Each row is a point on a landscape with many valleys, with its height.
A ball rolls from a point to the lowest of its 3 nearest points, and stops where none of them is lower. Distance is the straight distance between rows; heights are no part of it.
Z42: [160 120 123 155  92 117 114 131 119  78 173 128 180  77 116 117 141 161
 118  99 134 113]  h=6.16
Z640: [157 151  41 159 159 123 140 115 131  88 157 121 145 167 127 132 182 117
 128  93 103 110]  h=6.05
Z36: [139 124 132 215  96 116 160 130 169 120 135 181 173 184 108 189  68 113
 147  87  70 166]  h=6.61
Z328: [135 119 124  95 194 139 134 152 148 157 110 164 102 159 165  93 213  82
  66 142 103 121]  h=1.92
Z624: [127 141 122  91 127 138 127 174 109 151 160 158 131 115 144 116 121 162
 185 191 139 121]  h=5.48
Z15: [134 150 119 116 106  96  97 172  88  74 129  94 160 121 143  75 155 169
  89  99 154  96]  h=5.77
Z128: [152 115 167 101 113 114 129  93 139 138 165 110 158  68 106 144  73 156
 149 150 145  94]  h=6.40
Z616: [116  96 118 155 132 111 153 158 104 111 114 179 117 113 131  77 112 137
  84 113  77 138]  h=4.42
Z426: [121 122 227 150  63 125 143 134 164 148 141 155 147 146  94 147  67 129
 103 130  79 166]  h=6.23
Z302: [104 139 168  86 129 121  64  89 118 130  79 110  94 129 111  97 144  71
 153 160 183 156]  h=6.65
Z442: [111 112 121  73 131  87 167 199 144 130  82 131 104 137 135  94 124 117
  12  95 147  72]  h=6.49
Z448: [127 119 139 150 132 139 115 116 127  89 144 116 132  98 120 122 113 142
 126  91 141 120]  h=4.77
Z769: [110 155 116 112 132 105  86 113 123 134  84 134  93 128 120  73 164  84
 184 135 159 115]  h=5.01
Z677: [109 138 132 115 107 103 147 184 123 112 104 165 121  76 162  87 133 151
 102 127 168 114]  h=3.30
Z948: [157 117 123  92 123 152 129  79 123 173 186 107 128 131 133 185  96 138
 151 178 145 108]  h=4.45
Z765: [108 153 147 111 147 102  66 181 100 115  89 107 142 161 122  54 188 102
 108 135 195  88]  h=3.69
Z841: [105  81 176 115  85  99 160 232 161 103  75 164 125 170 148 117  75 101
  83 118 147 157]  h=6.24
Z85: [120 107 177 162  61 126 152 209 178 143 138 183 118 199 134 107 116  91
 105 117 105 184]  h=6.00
Z50: [148 117 102 188 133 160 196 138 154  91 160 146 142 173 135 170 108 123
 109 115 104 170]  h=5.55
Z680: [146 120  67 155 198 127 105 128 115 146 119 131 117 153 170 106 185  59
 145 126 128 107]  h=3.39
Z456: [134 134 125 141 134 149 142 115 145 145 183 144 132 142 114 219 106 135
 155 118 117 146]  h=2.54
Z89: [106 169  92 146 150 101 105 133 127 129  98 170  88 144 171  67 194  93
 187 145 165 127]  h=4.99
Z73: [102 166 152 132 159 151 166 108 157 169 140 142 135 156 141 194 103 130
 151 113  94 181]  h=5.96
Z874: [115 139  79 126 138 109 107 100 126 150  68 139  79 140 126 149 131  84
 174 180 157 129]  h=5.87
Z281: [142 155 115 117 130 148 109 134 112 106 165 126 108 141 154 141 174  97
 160 165 148 133]  h=3.01
Z627: [143 133 142 150 108 169 193 138 166 141 185 130 128 127 121 171 113 131
 143 138 118 151]  h=1.97
Z314: [135 147 104 136 119 145  62  91  87 109  93 115  93 112  75 145 130  61
 182 127 157 100]  h=6.58
Z946: [152 121 161 152 104 119 170 150 163 129 152 174 141 172 127 135 123  98
 105 114 101 187]  h=5.89
Z38: [134 125 141  80 118 126 136  89 122 156 176 135 135 121 142 134  61 164
 165 172 172  86]  h=3.02
Z276: [128 131 241 146  63 113 160 101 146 155 124 118 150 135  68 175  55 134
  87 111 128 140]  h=6.57
Z683: [137 122  73 138 192 114 120 161 121 117 112 135 126 141 161 104 179 128
  59 101  69 118]  h=3.07
Z590: [105 146 103 134 148  72  74 147 105 110  83 125  89 101 134  58 128 144
 125 113 163  95]  h=5.92
Z559: [123  83 146 117 154 156 123  81 153 105 122  82 152 113 104 120 109 136
  27 102  98 135]  h=4.26
Z855: [118 157 166 111 113 142 142 122 133 167 158 135 114 114 116 168  95 174
 153 162  96 150]  h=4.01
Z104: [132 161 121 197 114 122 145  87 160 142 146 156 205 159 116 223  77 151
 133 142 108 141]  h=6.55
Z212: [144 113 102 172 125 136 172 128 136  98 158 136 145 124 125 169 116 139
 124 135  98 152]  h=5.19
Z827: [130 112 142 113 146 153 166 158 145 155 118 124 100 163 147 131 129 119
  60 101  86 160]  h=3.29
Z47: [124 128 140  94 153 125 113 141 125 115  73 110 122 126 149  65 172 132
  45 114 183  84]  h=4.25
Z497: [132 144  91 143 145 142  62 102 119 121  84 119  91 135 129 127 141  91
 155 111 135 127]  h=5.49
Z161: [133 114 139 144 130 133 160 158 148 152 131 157 108 179 165 117 179  99
  88 134  96 172]  h=3.31
Z836: [126 156  98  97 127 119 103 148 101 122 125 150 123 152 161  98 179 111
 197 185 157 115]  h=3.41
Z965: [124 130 115  89 136 177 113 109 129 174 149 111  92 164 119 181 133 108
 193 199 160 143]  h=3.65
Z761: [111 140  99 132 137 135 124 123 120 147 155 123 128 108 138 164  88 139
 201 131 136 127]  h=3.70
Z428: [134 142 114 111 133 109  58  84  93 111 121  67 109  90  82 156 110  90
 150 103 162  96]  h=6.04
Z643: [107 131 157 159 136 147 139  88 153 111 139  98 142 101 120 199  79 161
 116 101 125 125]  h=6.59
Z912: [139 136  96 111 118 128 109 149 122 127 151 136 100  97 137 125 132 147
 163 150 135 128]  h=4.95
Z750: [132 143 193 108  60  98 160 184 105 100 114 189 130 119 123 113 105 163
 116 139 134 124]  h=7.18
Z107: [132 168 152 161 125 127 148  78 179 182 126 140 170 144 117 247  77 135
 122  94 106 169]  h=6.81
Z434: [153 139 106 126 119 101 137 146 102 112 170 151 181 101 126 125  97 166
 165 172 158  62]  h=7.17
Z783: [140 131 161 142 120 145 157 115 166 159 184 114 124 149 131 201 130 119
 160 141 125 176]  h=2.42
Z331: [134 139  69 120 118 139  84 106  97 134 118 126 119 166 120 155 162  63
 194 163 199 112]  h=4.24
Z584: [138 136  80 152 139 130 158 162 102 124 168 198  95 120 165 150 119 147
 188 159  98 110]  h=4.89
Z423: [149 141 152 112  91  98 156 199 112 112 124 148 129 130 134  84 181 155
  91 138 164 124]  h=3.81
Z412: [116 159 112 100 135 121  58 118  88 143  82 119  75  77  81 129 103 115
 185 104 127  95]  h=5.29
Z656: [113 110 161  97 109 141 136 107 141 162  88  71 123 113 117 121 108 158
  38  87 128 142]  h=6.11
Z872: [117 115 131 150 140 127 164 160 139 126 107 165 131 159 131 102 136 107
  46  83  73 144]  h=3.38
Z210: [158 124 167 113  89 133 192 117 172 139 198 114 131 128 119 173 109 150
 145 171 110 133]  h=2.65
Z794: [136 131 172 150  95  81 159  76 155 141 152 106 172 124 105 182  55 169
 123 134 115 120]  h=7.74
Z602: [136 126 151  58 120 121 131 111  90 150 177 135 125  92 124 123  67 156
 146 179 154  97]  h=2.93
Z383: [115 117 126 119 136 152 177 156 153 149 110 161 114 146 149  99 141  94
  47 119  92 142]  h=3.18
Z297: [159 156 103 130  93 133 178 151 122  92 176 153 142 130 155 132 153 146
 156 167 140 119]  h=4.44
Z648: [132 147  85 148 161 107  85 134 116 119 110 118 154 152 137  92 199  79
 142 129 168 113]  h=3.03
Z103: [155 125  98 149 133 110 151 154 108  98 127 150 141  94 139  76 159 138
 140 126 122 143]  h=6.30
Z862: [132 122 166 104 123 114 153  85 133 158 154 103 147 103 103 160  63 164
 141 129 122 108]  h=7.13
Z746: [132  98  67 171 170 143 103 107 106 125 135 125 127 144 137 137 136 114
 121 109  95 116]  h=6.25
Z352: [133 124 162  66 119 109  62 102 112 116  66  85 111  97  87 103 130  77
 155 152 180 137]  h=6.44
Z873: [110 140 160  93 111  94  60 151 118 114  65  80 130 123 124  76 179 100
 116 148 212 100]  h=4.28
Z17: [119 114 104 122 167 156 190 128 144 128 123 114 134 150 126 112 159 103
  59  97  74 155]  h=3.49
Z994: [138 121 218 152  80 129 176  74 181 146 161 109 170 174  94 195 113 110
 107 125 125 145]  h=6.90
Z805: [128 107 122 102 163 169 158 109 157 143 128 109 133 152 135 150 173 114
  77  97  66 156]  h=3.64
Z815: [151 124  85 109 139 112  78 102  88 106 108  96 108 136 105 115 162  61
 139  87 158 127]  h=5.03
Z190: [116 165 121 114  86 145 134 180 132 136 146 174  94 133 186 103 189 123
 168 182 126 150]  h=4.18
Z940: [138 103  89 138 163 139  94 103 110  98 100  81 143 100 119 100 109 119
 110  85 126 110]  h=5.50
Z926: [148 117 162 143  86 120 169 138 145  94 160 113 157 119  93 140 131 147
 105 149 137 150]  h=3.00
Z251: [117 105 167 171 113 107 142 123 141 126  99 138 168 143  99 133  81 133
  73  93  90 159]  h=4.70
Z327: [158 123  72 182 116 128 174 144 116  76 171 168 171 148 148 169 132 158
 165 140 119 138]  h=5.30
Z732: [151 120 149 119 102 130 183 177 145  96 163 139 152 145 143 106 155 124
  72 115 127 136]  h=3.34
Z846: [108 152  48 174 187 115 122 121 119 122 114 170 106 149 169  83 208  91
 143 131 102 113]  h=3.68
Z110: [137 122 143 147  59 123 163 176 152 109 156 166 134 142 110 117  93 115
 110 151 120 151]  h=6.56
Z597: [135 146 102 142 153 165 124 106 131 163 149 139 142 111 122 220  84 134
 167 135 121 129]  h=3.04
Z993: [115 131 140 116 127 125 159 146 132 132 118 139 113 106 149  77 140 135
  73 120 139 141]  h=2.62
Z848: [136  74 131 118 111  95 183 145 145  74  97 131 172 129 108 105 129 133
  21  91 129 101]  h=5.86
Z703: [107  70 145  88 126 132 147 163 132 111  88  98 154 132 148 104 134 110
  16  90 161 118]  h=6.34
Z477: [134 133 132 130 118 165 125 113 143 149 152 113 110 114 154 145 145 135
 165 161 134 125]  h=3.61
Z506: [108 127  92 147 187 116 123 157 117 128  76 156 112 115 156  54 160 126
  70 130 126  99]  h=2.40
Z880: [120 126 164 104 109 123 142 136 127 130 143 136 128  88 133 159 108 155
 127 134 105 125]  h=3.27
Z294: [118 137 123 123 133 133  64 150  98 112  89 112  93  92 134  81 147 107
 131 135 151 111]  h=5.38
Z5: [118 137 103  87 145 157 146 101 129 183 154 140  79 117 148 148 102 164
 199 184 108 113]  h=5.10
Z26: [146 113  64 125 132 151 105  87  98 140 165 119 125 123 125 150  88 127
 192 160 148  85]  h=4.79
Z941: [112  94 140  93 147 167  95  97 143 155 119  44 122 129 124 138 145  98
  81 104 134 144]  h=3.89
Z221: [149 134  63 161 116 127  86 117 134 116 134 108 125 147 137 144 154 101
 161 141 142 117]  h=5.78
Z300: [125 151  98 105 133 139 155 123 132 168 164 162  93 153 163 169 128 168
 195 159 105 156]  h=5.39
Z67: [145 134 110 118 144 137 112 126 120 123 148 102 116 141 148 105 186  92
 149 122 169 108]  h=2.76
Z370: [ 92 102 136 119 141 120 167 133 135 133  78 156 134 115 134  92  91 142
  39  69  66 114]  h=4.29
Z861: [127 119  74 126 131 182 105  76 117 142 160 122 116 154 145 186 111 108
 162 169 149 104]  h=4.39
Z165: [111 159  73 149 165 157 101 101 121 142  96 126  89 133 149 131 149  98
 174 135 125 131]  h=5.67
Z283: [117 150 181  91 105 105 110 168 107 139  91 124  92  71 159  73 122 158
 130 132 172 104]  h=4.22
Z545: [149 121  85 141 162 120  83 112  95 105 101 100 140 134 114  81 180  93
 102  93 103  99]  h=4.82
Z974: [ 92 127 111 132 204 111 140 106 133 159 101 102 109 116 127 120 124 137
  90  87  38 146]  h=4.19
Z638: [136 123 149 104 113 153 169 147 145 139 119 138 102 123 143 111 128 125
  87 138 113 128]  h=2.94
Z877: [118  98 107 141 174 151 143 115 148 137 132  78 156 140 116 144 127 126
  70  66  78 145]  h=4.23
Z493: [137 167 152  82  73 106 137 171  93 114 159 117 158 100 117  97 136 180
 134 187 153 102]  h=6.75
Z593: [135 117 145 114 119 137 111 125 110 109 114  90 127 121 123 102 152 126
  93  99 151 117]  h=3.60
Z900: [104 157 130 105 127 124 113 161 107 144 131 140 106  48 139  93 112 159
 175 156 109  98]  h=6.26
Z260: [110 161 141 140 131 125 106 165  85 105 139 112 149 147 142  74 211 126
 116 146 181 121]  h=3.25
Z514: [148 145  70 120 142 128  96 137  88 121 138 118 146 162 152 105 184  81
 199 161 193  95]  h=3.87
Z60: [124 144 142 107 147 118 165 176 132 142 107 163 100 133 184  68 164 138
 117 136 147 117]  h=2.29
Z786: [134 109 149 121 111 123 151 124 125 122 179 154 153  89 109 157  87 184
 151 141 117 112]  h=4.76
Z199: [104 112 106 148 177 165 165 119 157 133 101 116 129 154 127 151 129 123
  78  61  60 167]  h=3.79
Z230: [104 133  89 115 146 181 125 131 110 166 176 148 105 158 154 196  93 139
 190 194 139 114]  h=3.99
Z725: [117 154 206 108  92 130 131 112 159 162 154 120 133 108 102 171  99 132
 120 122 112 159]  h=4.55
Z842: [128 118 141  65 122 146 100 122 122 170 150 119 116 119 144 134  81 139
 183 174 145 113]  h=4.46
Z789: [137 136  94 161 131 140 168 148 135 120 164 166 118 135 170 144 161 142
 154 147 124 132]  h=4.65
Z172: [123 108 124 149  95 104 169 183 135 117  92 182 136 162 114  97  87 107
  62 106  67 144]  h=3.97
Z505: [101 120 137 119 147 182 108  93 122 182 116  87  85 151 143 149 128 129
 160 137 126 157]  h=2.68
Z970: [121 153 132 136 147 102 124 153 123 109 115 149 101  74 124 114 112 163
 141 125  73 139]  h=4.21
Z242: [178 125  90 123 145 152 136 135 136  94 143 120 157 163 141 103 175 121
  49 104 112 120]  h=3.91
Z334: [119 152 115 120 167  95  77 148 102 128  83 140  95 146 160  47 183 123
 127 150 162 125]  h=4.97
Z672: [139 152  81 120 128  86  80  97  95 114  79 128  98 155  98 139 175  60
 164 145 176 126]  h=4.52
Z774: [113 165 104 125 113 102 122 165 105 115 144 175 108  85 151  86 147 161
 186 157 127  76]  h=6.48
Z70: [115  88 154 115 121 141 129 143 144 123 109  83  84  81 129  89 116 134
  75 114 153 130]  h=3.37
Z97: [140 126  98 147 149 122  88 115  98 104 120  97 108 100 118 124 135 104
 179 102 162 106]  h=5.17
Z393: [144 130  99 102 168 120 106 118 125 139 126 141 157 158 174  65 207  93
  61 135 146 103]  h=1.75
Z138: [102 148 117 126 178 110  71 124 142 150  41 146  88 160 161  63 208  81
 142 140 158 144]  h=4.94
Z538: [ 94 148 178 139 147  93 143  94 144 145 131 157 173 125 112 218  48 172
 159 115  64 129]  h=9.31
Z636: [114 118  95 116 162 138 110 111 121 125 101  97 122 125 144  86 172  98
 102  83 114 114]  h=4.30
Z245: [132 134 108 103 127 146 104  93 111 144  91 126 105 169 120 133 192  45
 192 204 197 144]  h=4.43
Z681: [117 163 131  82 106 145  81 152 115 111 150 122 129 109 138  95 168 154
 153 163 168  97]  h=5.91
Z450: [118 151 143  99 106 108  63 129 112 119 112  92 127 144 117  81 184 106
 165 148 195  96]  h=4.78
Z94: [131 130 135 113  82 104 144 140  99  83 150 127 153  89  96 119 132 197
 125 124 143 117]  h=7.40
Z62: [182 122 120 184  64 109 178 127 142  76 165 140 153 139 138 140 127 121
 104 126 127 158]  h=6.09
Z645: [135 146  94 112 147 105  98 116  96 138 160 127 126  93 109 151  55 145
 196 148 133  76]  h=5.18
Z194: [103 116 219 128  52 109 148 198 164 131 112 176 152 138 100 131  37 103
 132 122 116 169]  h=6.92
Z536: [130  76 157 129 127 128 167 103 169 116 107  85 164 137  89 119 104 156
  61  92  93 126]  h=5.45
Z630: [119 128 143 147 156 149 161 134 125 146 115 121 118 115 125 152 107 146
 143 112  98 174]  h=5.83
Z639: [138 109 122 117 137 165 122 112 136 145 129  88 111 165 138 146 184  79
 152 140 158 146]  h=2.57
Z306: [112 125 126  94 123 123  90 146 110 115 146 127 135  83 127 122 107 157
 168 139 145 103]  h=5.08
Z480: [130 173  64 143 137 105  83 127  77 102 106 143 121 166 125 108 148  93
 185 136 186  94]  h=4.48
Z310: [119  85 115 165 150 121 133  80 148 107 120 110 149 133 112 132 127 106
  81  95  85 136]  h=5.31
Z130: [ 86 120  83 162 196 173 121 103 124 148 126 100 115 156 132 176 131 100
 158  87 117 144]  h=6.54
Z979: [138 118 138  57 116 145  80  99  80 150 118 116  83 136 117 141 102  95
 198 200 167 105]  h=5.14
Z504: [120 156 122 143 118  94 135 175 110  70 144 176 149  67 139 106  81 194
 157 135 121 102]  h=3.17
Z257: [128 113 134 116 100 145  71 105 139 135 128  64 106 132 111 134 151 112
 181 141 185 126]  h=4.91
Z830: [155 145 131 190 110 118 169 180 144 105 108 203 127 157 126 138  91 122
 140 119  61 179]  h=6.64
Z261: [143 128 130 148  78  91 164 167 115  87 128 162 135 134 119  87 104 145
  84 108 107 127]  h=4.85
Z271: [172 119 101 172 114 158 168 127 131 104 177 143 141 143 130 164 140 122
 148 144 127 130]  h=4.90
Z837: [150 130 127 202  75 102 161 162 137  90 140 178 162 139 109 132  79 135
 121 124  91 133]  h=5.93
Z833: [124 107 158 136 128 114 118 125 142 106 149 111 148  56 105 103 106 163
 145 130 126 123]  h=6.01
Z359: [103 135 146 143 111 122 134 156 105  88 104 133 118  82 135 104 103 168
 105  84 126 120]  h=5.53
Z913: [121 120 107 125 174 136 132 159 109 136 118 154 104 146 178  56 181 133
  75 111 154 129]  h=2.01
Z111: [152 130 100  82 114 106  73  96  96 100 136 106 150 103  90 136  80 123
 184 148 148  60]  h=2.64
Z537: [163 107 167 133  87 141 149 107 142 108 169 114 137 109 119 147 124 153
 133 133 116 128]  h=3.58
Z939: [111 134 124 151 154 125  90  94 118 114 102 107 114  84 111 136  97 157
 154  97 131 110]  h=5.73
Z170: [129 141 132 117 177 159 105 111 128 165  86 121 104 141 160  90 184 109
 107 146 116 161]  h=2.12
Z772: [132  98 120 122 155 146  64  60  97 139  90  75  95 113  78 140 100  93
 136  76 133 112]  h=6.62
Z820: [164 138 144  86  79 141 113 113  98 128 172 112 147  89 122 131 135 176
 168 155 153  89]  h=5.72
Z20: [131 112 135  94 151 141 102 103 126 159  92 113  79 157 130 137 167  87
 154 149 138 160]  h=2.38
Z363: [ 97 109 188 169  80 112 155 161 151 121  97 160 151 142 103 136  55 127
 134 101  90 153]  h=6.18
Z301: [100 109 134  89 174 174 130 111 147 166 123  97 123 138 128 138 142 121
  71  85  90 155]  h=3.73
Z611: [130  90 141 120 172 136 103  87 140 152 111  59 139 103  81 131  98 149
  79  82 111 125]  h=5.34
Z483: [152  94 106 164 118 123 163 128 124  87 125 138 163 134  98 109 144 133
  47  93  96 126]  h=4.87
Z812: [ 89 163 131 104 136 113  45 142 107 137  80 136  72  75 122  50 116 130
 165 128 130 100]  h=5.82
Z45: [120 116 121 116  99 156 124 103 156 154 164 111 111 112 108 182 107 128
 176 165 124 126]  h=4.00
Z990: [123 138 158 140  88 110 164 188 145 132 125 189 112 120 117 112 136 150
 115 161 111 148]  h=6.73
Z692: [162 121 141 123  80 117 183 156 151 101 179 155 172 121 120 141 135 154
 130 157 156 136]  h=3.98
Z524: [167 111 107 173 115 151 189 114 135  95 153 122 166 153 142 130 166 105
  91 108 112 166]  h=5.85
Z364: [123 124 142 104 130 141 137 143 138 135 109 105 113 117 132 100 129 131
  69  86  99 116]  h=2.95
Z612: [114 142  80 120 160  81  79 112 109 134  66 152  93 153 141  80 175  70
 150 136 169 134]  h=4.80
Z250: [111 142 180 158 108 133 175 136 163 164 132 145 127 166 104 169 112 128
  99 110  84 196]  h=6.03
Z141: [112 141 127 119 122 103 103 151 127 136 115 164  89 109 176  86 177 160
 171 155 162 128]  h=6.78
Z502: [145 140 108  68 122 163 104 123  97 148 172 127 152 149 151 144 144 143
 209 185 180  96]  h=5.23
Z715: [127 147  68 139 119 143 115 120 126  97 140 127 145 139 150 145 145 107
 186 134 174  95]  h=6.08
Z134: [139 134 135 159 127 140 146 104 158 124 164  92 128 134 102 142 118 125
 116 105 105 141]  h=5.80
Z145: [139 138 132 129 130 142 162 125 140  92 149 110 145 158 158  99 209 123
 118 154 153 137]  h=2.99
Z785: [128 138 147 197 151 125 186  78 144 113 131 141 177 140 104 187  81 154
 115  87  90 157]  h=1.74
Z854: [141 134 152  80 110  94  48 124  95 112 112  89 128  92 104  90 126 115
 145 131 169  78]  h=5.71
Z738: [130 152  62 132 126 112  69 137 100 136 110 155  76 116 130 109 147 118
 187 145 155 101]  h=5.07
Z228: [ 96 107 167  98 164 154 105  96 119 182  83  74 139 100 107 131 116 159
  58  76 115 144]  h=5.94
Z907: [101 165 164 107 172  87 127 170 118 143  67 121 123 160 162  44 178 134
 101 151 227 104]  h=4.09
Z220: [106 168 120 181 110 139 174 144 166 163 124 174 156 144 130 204  96 154
 159 116  96 163]  h=6.17
Z864: [129 122 192  59 128 133 127 124 117 182 184 129 117  91 110 133  90 183
 179 169 123 111]  h=4.67
Z937: [149 110 170 166  81  65 155 103 149 100 148 139 184 105  89 156  72 185
 138 131 103  94]  h=8.86
Z61: [117  91 159 143 133 128 161 100 136 126 134  79 153 117  97 140  90 162
  99  87 113 157]  h=6.29
Z551: [116 132 172 147 158 122 147  85 142 131  97 127 166 140  95 169 101 142
 107  67  91 171]  h=3.94
Z888: [126 145 139  96 120 152 136 145 139 162 145 154  86 106 166 121 159 140
 143 177 118 132]  h=3.93
Z793: [100 109 193 110 128 154 115 132 146 149 110 103 117  80  93 144  96 159
 117  94 123 144]  h=4.47
Z258: [141 107 142 175 104 112 193 132 159 127 129 148 161 163 122 151  96 103
  95 112 100 156]  h=5.68
Z800: [120 116 173 130 111 120 144 141 139 141 124 162 119  79 119 139  98 178
 124 125  91 143]  h=1.64
Z983: [110 131 172 158 128  92 131 117 133 118  97 125 153 105 112 158  47 173
 103  69  60 159]  h=5.90
Z823: [150 101 104 163 163 143 145  99 155 115 160 125 152 156 122 176 125 129
  97  93  60 142]  h=6.07
Z273: [113 160  97 131 147  98  96 139 117  98 120 121 163 122 138  49 177 127
 138 127 164 115]  h=3.62
Z835: [108 131 173  83 124 157  98 138 135 154  83  85  91  78 122 109 118 126
 128 118 150 142]  h=3.86
Z918: [107 137 178 173 108  69 150  76 129 124 122 109 185 110 108 190  38 163
 107  98 115 136]  h=8.54
Z151: [128 100 151 129 127 141 139 114 130 136 120 115 142 155 118 123 110 124
  44 109  96 151]  h=3.54
Z407: [137 131  95 128 161 132 115 154  99  94 116 108 149 108 139  71 148 141
  72  85 115 115]  h=4.49
Z351: [144 118 104  93 128 127 113 123  97 122 185 120 141 110 147 147 124 146
 183 163 157 102]  h=4.88
Z444: [142 125  80 184 110 143 137  93 142 111 180 135 163 112 124 209  75 164
 146 136 136  94]  h=7.38
Z867: [125 107 125 150 134 128 147 122 137 112 146 123 113 126 130 118 130 125
 109 119 101 153]  h=5.54
Z642: [163 148  90 151 120 145 147 150 113 105 161 119 133 138 160 104 174 113
 123 120 102 128]  h=5.81
Z488: [108 100 111 131 163 167 116  97 151 155 129  68 122 171 107 163 138 122
 107 110 101 182]  h=3.90
Z54: [122 134  70 127 149 171 101 130 115 143 132 140  70 133 161 154 147 107
 192 162 153 128]  h=5.84
Z163: [125 128 138 114 169 117 112 143 150 166  88 183 108 168 181  54 240 132
 120 161 168 147]  h=5.06
Z543: [126 118 132 101 125 163 122 145 132 151 168 103 114 144 154 148 180 109
 190 189 152 135]  h=3.28
Z222: [123 117 152 112 147 138  80 121 147 155  76 114  48 128 143  91 163 120
 146 164 150 129]  h=2.49
Z80: [122  90 188 141  53 109 173 157 155  98 120 128 134 133 109 126  88 149
  81 119 131 152]  h=0.73
Z673: [110 141 183 149 131 120 161  90 166 148 121 142 158 115  94 145  77 164
 107  58 102 160]  h=4.62
Z441: [128 117 131 109 139 150  80 126 110 128 141 107 117 102 145 127 122 135
 175 140 139 101]  h=4.27
Z668: [155 132  90 149 114 142 118 119 107 106 178 114 142 109 145 135 133 132
 149 112 110 133]  h=5.41
Z608: [149 130 139 162 138 142 142  97 147 133 191  94 145 132 125 209  80 155
 121 130 117 102]  h=7.07
Z826: [101 152  81 124 151 129  85  94  91 151  68 161  61 120  97 166 102 105
 185 170 120 119]  h=6.02
Z184: [ 93 141 103 142 190  97  66 127 112 122  80 157 100 113 158  49 172  95
 163 120 122 115]  h=5.16
Z298: [107 123 124 104 149 124  86 111 106 156  89 112  81  86 114 132 114 131
 190 126 138 124]  h=4.83
Z905: [124 149 103  93 130  95  85 101  89 145 118 123 137 181 112 123 202  54
 183 177 222 120]  h=4.40
Z35: [147  76 125 122  94 125 179 155 153  98 125 117 164 184 117 105 110 116
  21 104 128 132]  h=6.31
Z586: [127 129 139 140 162 151 118 108 134 132 165  84 151 116 126 168 109 139
 118  78 102 142]  h=6.06
Z333: [125  91 206 103 101 148 162  97 160 155 145  80 150 144  89 159 109 123
  72  86 114 159]  h=6.70
Z136: [149 107 142 185 110  93 166 101 154  96 108 149 170 162  90 166  99 145
 106  85  78 158]  h=5.05
Z336: [118 137  88 147 136 150 121 125 119 159 166 165 134 138 154 198  68 143
 173 158 133 114]  h=3.55
Z634: [161  75 154 186  63  63 151 147 145  66 114 143 188 165  80 107 100 149
  65 108 116 127]  h=6.53
Z34: [135 143 133  90 117 132 145 148 101 136 162 176 136  97 154 135  91 168
 176 163 139  90]  h=6.10
Z706: [144 117 101 102 155 145 159 151 138 132 145 110 134 148 133 127 187  96
  70 128 105 130]  h=3.66

For each start below, name the point where the ball stops.
Z979 | Z20
Z874 | Z20
Z738 | Z20
Z823 | Z17
Z130 | Z17
Z794 | Z800
Z300 | Z627
Z861 | Z627
Z5 | Z627
Z310 | Z17
Z245 | Z20
